Each row is a point on a tangle of strands that fork and nearly touch. The rows are in no order.
(in the rows, 128 means zero)
Two points are linked if the straight distance between their rows is under 99.9. Some points are linked to none.
Q230: [160 146 131 173 105 121 116 147 122 63 109 123 161 165 122 150 127 146 155 157 136 150]
Q274: [112 121 160 134 121 134 140 151 107 131 188 145 121 124 112 86 103 141 106 117 150 145]
Q632: [157 189 117 115 116 146 72 150 142 96 88 128 169 175 144 138 140 135 141 101 129 130]
Q164: [87 138 101 153 157 130 96 143 154 156 94 155 91 151 111 102 103 135 201 103 71 95]
Q675: [107 127 113 118 130 128 165 106 158 205 130 122 73 59 95 147 122 129 146 163 86 104]
Q910: [119 107 117 91 155 155 151 118 134 225 119 134 121 93 124 98 111 114 144 131 132 107]
Q676: [76 78 142 91 95 141 143 130 100 172 183 151 70 84 125 106 104 154 68 121 141 117]
Q896: [123 135 72 81 176 151 118 133 183 204 84 163 116 117 73 117 84 88 185 79 88 67]
Q201: [121 107 90 79 151 133 164 122 176 203 119 117 98 77 76 134 122 129 195 139 84 93]
Q72: [146 153 130 135 135 153 135 135 146 87 101 118 165 119 131 79 112 131 125 126 139 155]
Q315: [144 184 117 189 159 117 71 166 129 87 117 171 117 161 96 154 145 134 149 120 136 139]
Q402: [122 67 109 79 125 117 149 145 116 189 154 97 93 141 107 108 125 113 140 136 118 135]
Q69: [123 137 172 159 90 119 154 124 120 149 120 139 157 135 156 140 125 126 109 140 137 138]
Q79: [109 117 122 95 153 100 157 134 154 208 126 111 111 116 79 111 105 66 119 143 95 81]
Q996: [123 68 105 97 165 114 176 107 156 200 149 138 96 105 88 114 133 117 188 142 100 62]
Q842: [123 78 101 84 113 137 164 71 133 219 127 112 84 91 113 129 112 134 149 156 89 91]
Q913: [97 157 134 108 153 107 127 124 148 163 119 130 87 131 136 170 140 113 125 125 136 113]
Q262: [166 168 99 119 77 135 83 165 130 75 101 132 182 147 139 125 161 128 109 117 167 141]
Q859: [154 123 95 152 74 157 125 95 101 52 126 120 178 109 172 116 155 168 111 137 191 141]
Q751: [150 130 157 100 132 119 154 124 148 182 146 111 108 123 115 109 110 113 140 122 81 134]
Q242: [202 145 83 186 97 74 125 122 137 74 135 129 185 115 115 126 145 171 69 123 204 147]
Q159: [156 200 120 167 139 127 96 137 129 131 142 133 117 162 157 127 136 132 128 122 158 137]
Q136: [178 106 125 148 74 92 135 105 103 78 139 117 166 119 124 166 157 162 54 93 187 155]
Q537: [138 137 105 188 94 99 125 119 104 122 116 111 157 131 140 114 150 167 65 131 170 169]
Q979: [93 117 137 121 130 131 121 166 152 97 100 132 135 156 120 155 142 92 128 136 155 148]
Q903: [116 177 118 65 168 137 106 135 162 162 88 140 89 127 124 115 140 111 154 133 80 74]
Q595: [95 121 140 130 164 127 150 135 141 131 147 147 97 124 112 122 98 97 198 131 95 118]
Q310: [101 112 138 110 114 165 149 157 114 168 165 109 121 113 137 118 123 109 177 120 112 132]
Q662: [127 156 147 135 167 124 95 124 136 122 81 111 130 169 165 163 130 143 157 88 102 142]
Q203: [108 97 161 129 103 142 148 99 79 113 137 133 161 97 134 115 137 130 86 162 135 107]
Q504: [158 162 95 163 133 136 87 101 143 113 141 139 131 133 152 108 120 118 104 137 145 160]
Q326: [105 153 144 129 144 125 113 130 103 125 114 117 134 110 165 111 155 125 143 148 126 125]
Q788: [124 96 139 101 138 166 140 128 138 125 174 126 119 94 141 137 114 141 108 167 146 142]
Q357: [125 134 158 131 127 146 162 144 78 119 158 111 137 106 137 108 125 155 89 106 156 164]
Q191: [117 143 103 150 191 131 58 139 141 128 73 181 92 164 100 147 101 119 184 104 70 97]
Q506: [155 160 134 158 144 107 79 160 142 43 90 161 178 143 123 151 144 151 158 79 164 120]
Q56: [145 164 123 158 164 149 67 151 143 108 80 168 118 171 108 143 133 108 164 125 107 120]
Q888: [101 56 139 138 78 126 124 110 106 135 129 99 159 104 153 108 107 141 92 118 142 158]
Q516: [171 172 112 180 142 99 65 162 154 39 92 145 156 146 90 162 133 139 134 106 138 155]
Q171: [67 132 108 150 162 98 130 127 134 164 117 143 92 135 103 110 114 100 196 108 106 132]
Q104: [129 93 143 136 82 143 153 99 67 132 164 112 148 92 148 162 105 186 68 121 167 147]
Q365: [86 82 122 97 148 125 172 148 140 175 111 133 71 98 119 109 121 142 170 114 119 138]
Q235: [119 138 160 124 178 132 159 135 138 82 148 126 138 143 148 149 121 114 154 123 117 128]
Q866: [113 135 140 119 165 141 122 119 145 128 60 151 99 124 111 131 136 108 154 141 94 130]
Q208: [120 145 93 101 207 138 124 125 164 200 81 123 108 110 123 117 95 90 178 90 74 70]
Q298: [166 83 141 106 84 115 110 115 116 125 139 113 139 151 160 111 154 150 80 104 145 162]
Q909: [144 131 115 163 100 130 102 95 124 108 167 142 137 95 148 132 133 129 71 160 149 153]
Q672: [84 74 135 122 115 107 151 138 148 148 134 123 102 124 138 135 108 146 150 120 130 145]
Q457: [124 131 158 140 189 131 146 114 129 123 153 99 151 99 148 131 94 104 147 125 113 115]
Q373: [162 94 122 144 39 121 165 143 28 63 172 127 194 97 97 150 138 175 43 137 185 146]
Q253: [152 101 149 145 125 136 113 145 122 102 170 163 137 141 115 75 129 142 127 125 164 148]
Q867: [157 183 139 111 133 139 117 132 158 71 109 102 147 144 126 123 126 139 125 103 122 131]
Q666: [140 138 126 148 184 115 141 98 140 153 172 105 113 154 127 123 109 117 106 136 135 146]
Q793: [123 144 82 75 168 149 159 126 182 192 131 139 77 115 95 143 116 90 173 132 93 64]
Q975: [124 111 138 126 80 156 144 97 73 82 126 111 157 120 161 121 157 169 93 165 167 131]
Q349: [152 110 123 170 78 124 126 100 126 87 155 128 164 135 140 130 106 139 105 153 134 147]
Q372: [145 133 146 136 157 97 95 137 156 102 88 143 117 168 139 124 135 146 132 94 118 154]
Q110: [126 162 139 134 185 143 119 108 138 152 122 110 133 98 145 107 92 117 163 147 90 103]
Q669: [140 201 129 171 127 133 115 123 126 93 82 150 144 148 132 166 162 104 125 97 125 145]
Q563: [102 150 108 103 157 131 170 128 173 177 145 141 94 113 90 141 114 65 128 137 94 101]
Q752: [137 121 133 148 87 136 125 101 47 124 173 100 185 89 160 151 140 158 50 132 163 142]
Q105: [130 78 137 139 116 147 78 137 142 117 105 128 146 120 144 107 137 120 166 161 127 131]
Q987: [102 128 167 123 82 126 169 103 117 142 125 144 154 134 128 130 123 102 114 164 117 98]
Q227: [113 123 130 164 88 90 116 135 123 47 114 135 191 125 126 147 155 124 123 111 154 142]
Q118: [81 138 146 125 126 142 157 118 88 132 123 108 109 107 150 124 137 129 125 121 134 157]
Q812: [86 99 132 128 132 152 132 114 149 141 133 135 112 132 122 89 97 119 132 164 116 95]
Q194: [114 150 116 108 193 150 125 120 138 153 83 107 140 115 134 95 106 86 181 122 65 76]
Q418: [112 98 156 89 117 123 136 136 133 172 155 95 98 101 166 134 136 177 121 151 137 100]
Q106: [99 152 125 89 156 94 123 150 168 172 112 161 84 121 92 127 129 122 143 118 72 74]
Q65: [130 179 108 102 184 144 102 129 133 201 94 147 77 165 91 154 107 96 193 76 52 57]
Q795: [152 127 119 164 156 142 106 111 152 131 154 130 129 138 137 123 101 122 139 164 136 139]
Q312: [137 76 137 118 81 135 127 113 106 137 143 111 143 123 152 96 131 120 118 105 96 162]
Q5: [119 60 128 84 158 134 159 122 123 167 132 116 114 141 106 119 124 121 103 149 150 133]
Q370: [148 150 118 153 124 112 129 118 125 40 108 152 190 153 135 174 149 122 149 101 177 121]
Q462: [98 70 153 124 92 117 136 133 130 161 141 130 120 124 139 140 117 141 86 113 158 144]
Q200: [122 132 141 151 115 121 156 107 123 138 119 141 148 188 143 125 134 125 115 128 168 159]
Q64: [148 141 153 111 138 152 125 149 160 125 142 154 108 146 112 85 139 154 126 144 152 129]
Q307: [134 154 132 161 116 108 150 113 86 113 132 87 187 112 148 155 136 145 68 137 154 149]
Q279: [131 118 135 129 81 111 139 134 90 46 139 117 177 112 108 149 161 124 88 136 168 127]
Q931: [138 128 110 161 83 136 100 115 98 138 154 103 106 97 147 112 141 106 112 159 119 146]
Q681: [109 90 144 133 109 123 158 138 82 89 136 115 159 115 94 118 145 124 72 156 155 136]
Q181: [112 141 106 81 148 143 157 118 137 149 83 131 83 93 111 113 143 113 155 144 79 99]
Q466: [183 186 121 190 138 108 122 119 146 110 110 153 156 168 132 149 145 139 134 112 148 162]
Q642: [110 131 125 96 91 142 127 151 124 129 142 98 139 113 114 112 121 102 97 136 137 134]
Q114: [113 61 146 106 91 149 135 149 107 182 188 136 97 91 123 144 123 127 76 131 133 151]
Q189: [121 114 147 110 164 125 134 136 127 115 118 108 123 174 155 162 125 112 178 98 117 146]
Q412: [146 138 142 120 102 114 105 112 135 115 157 111 119 153 171 148 146 142 76 115 143 138]
Q822: [113 88 134 105 131 162 182 116 67 136 169 120 103 113 111 139 117 173 57 159 139 145]
Q555: [171 149 134 129 119 106 112 131 155 98 130 122 146 146 166 152 161 174 110 144 169 139]
Q405: [82 120 127 90 155 114 159 119 129 213 126 94 124 107 140 103 123 103 128 134 115 79]
Q553: [112 136 147 112 169 102 112 152 171 136 135 141 84 143 118 139 134 139 126 143 107 90]
Q255: [84 111 127 103 112 107 140 140 130 150 176 131 84 69 122 114 103 126 94 129 104 117]
Q687: [103 73 128 124 167 121 148 113 163 152 126 140 89 94 117 122 106 97 186 131 99 80]
Q332: [114 101 133 90 115 149 196 104 100 179 161 112 102 116 113 136 99 150 84 118 113 135]
Q934: [131 131 171 113 133 124 128 113 131 67 138 153 122 114 146 141 143 137 149 115 119 123]
Q614: [130 93 142 116 95 125 85 126 128 101 100 133 151 156 172 126 151 103 127 141 133 124]
Q999: [140 141 107 104 179 125 112 132 128 101 86 124 75 165 117 134 145 114 160 133 92 131]
Q165: [98 155 122 140 148 99 111 162 183 128 132 134 84 146 92 157 97 125 153 128 93 125]
Q96: [195 189 90 173 115 116 94 132 144 67 122 148 164 186 129 127 133 137 115 101 186 140]
Q420: [169 154 129 138 121 103 131 146 125 54 148 116 157 126 92 147 149 112 96 133 165 148]
Q861: [194 136 109 150 97 110 137 130 114 66 141 120 180 135 112 150 132 162 100 124 196 173]
Q621: [103 138 139 129 124 148 120 166 134 174 124 90 111 120 155 103 121 125 180 141 86 122]
Q450: [151 111 126 111 155 122 151 127 156 136 156 120 97 131 104 100 90 119 113 132 108 155]
Q746: [146 132 94 120 93 142 114 109 115 61 98 121 179 153 150 111 159 132 120 119 175 149]
Q380: [120 132 115 139 101 132 98 120 100 130 104 111 144 101 148 133 169 138 118 164 133 149]
Q409: [118 152 126 138 133 128 136 111 121 142 141 141 113 161 125 160 138 82 138 132 120 110]
Q167: [141 132 139 167 128 119 131 138 112 120 84 140 175 157 135 112 149 103 121 119 183 170]
Q449: [147 147 147 184 84 89 115 156 128 87 100 141 172 137 111 132 169 140 146 132 142 146]
Q838: [162 141 153 141 102 107 111 125 128 62 149 151 136 114 143 136 151 149 116 73 142 150]
Q22: [148 137 131 140 169 141 100 125 152 114 128 120 127 142 129 90 111 119 155 145 83 104]
Q209: [145 152 161 138 159 111 71 154 124 80 126 130 151 156 133 122 163 136 137 146 139 111]
Q2: [112 148 139 88 120 165 174 107 106 162 123 127 90 105 127 113 129 130 105 130 126 138]
Q803: [112 159 129 156 145 141 101 145 152 140 121 153 113 122 153 120 103 110 164 96 112 144]
Q982: [99 84 127 136 94 150 165 112 86 112 175 103 121 124 135 155 80 160 75 158 139 143]
Q670: [158 140 109 117 107 153 84 131 138 132 120 132 153 173 157 140 158 97 144 124 143 133]
Q220: [127 168 90 134 179 128 86 114 138 164 69 172 67 144 95 140 121 99 188 89 26 78]
Q74: [116 144 155 118 128 121 146 155 124 165 124 135 145 157 131 123 134 75 133 153 113 98]
Q336: [119 111 124 115 106 132 126 123 134 177 130 111 101 126 174 113 124 167 149 148 98 99]
Q328: [161 76 114 137 76 124 126 136 77 64 154 112 187 98 118 156 138 192 59 110 191 167]
Q920: [120 66 136 96 90 145 159 132 83 154 160 94 115 120 142 117 122 125 144 132 116 159]
Q268: [92 132 103 78 155 132 156 115 145 177 104 133 67 137 115 115 137 140 180 116 109 113]
Q500: [150 144 133 179 88 124 135 151 116 70 174 127 156 163 121 136 114 153 122 140 133 142]

A fork is a point with three links. Follow the links from the first point to the second and name the forks in between, in order.
Q866 / Q194 -> Q181 Q553 Q987 Q203 Q279 Q227 Q909 Q504 Q795 Q110
Q999 / Q373 -> Q181 Q553 Q987 Q203 Q279 Q861
Q450 / Q975 -> Q795 Q504 Q909 Q227 Q279 Q203
Q171 / Q412 -> Q191 Q227 Q279 Q203 Q987 Q553 Q181 Q462 Q312
Q662 / Q167 -> Q235 Q110 Q795 Q504 Q909 Q227 Q279 Q203 Q987
Q64 / Q675 -> Q118 Q909 Q227 Q191 Q201

Follow the links from the first point to the second, and from the first to the third. Name the last point that the two ways share.
Q866 / Q669 / Q167 -> Q987
Q220 / Q268 / Q500 -> Q227
Q310 / Q171 / Q861 -> Q279
Q752 / Q999 / Q79 -> Q227
Q2 / Q888 / Q328 -> Q279
Q409 / Q752 / Q751 -> Q909
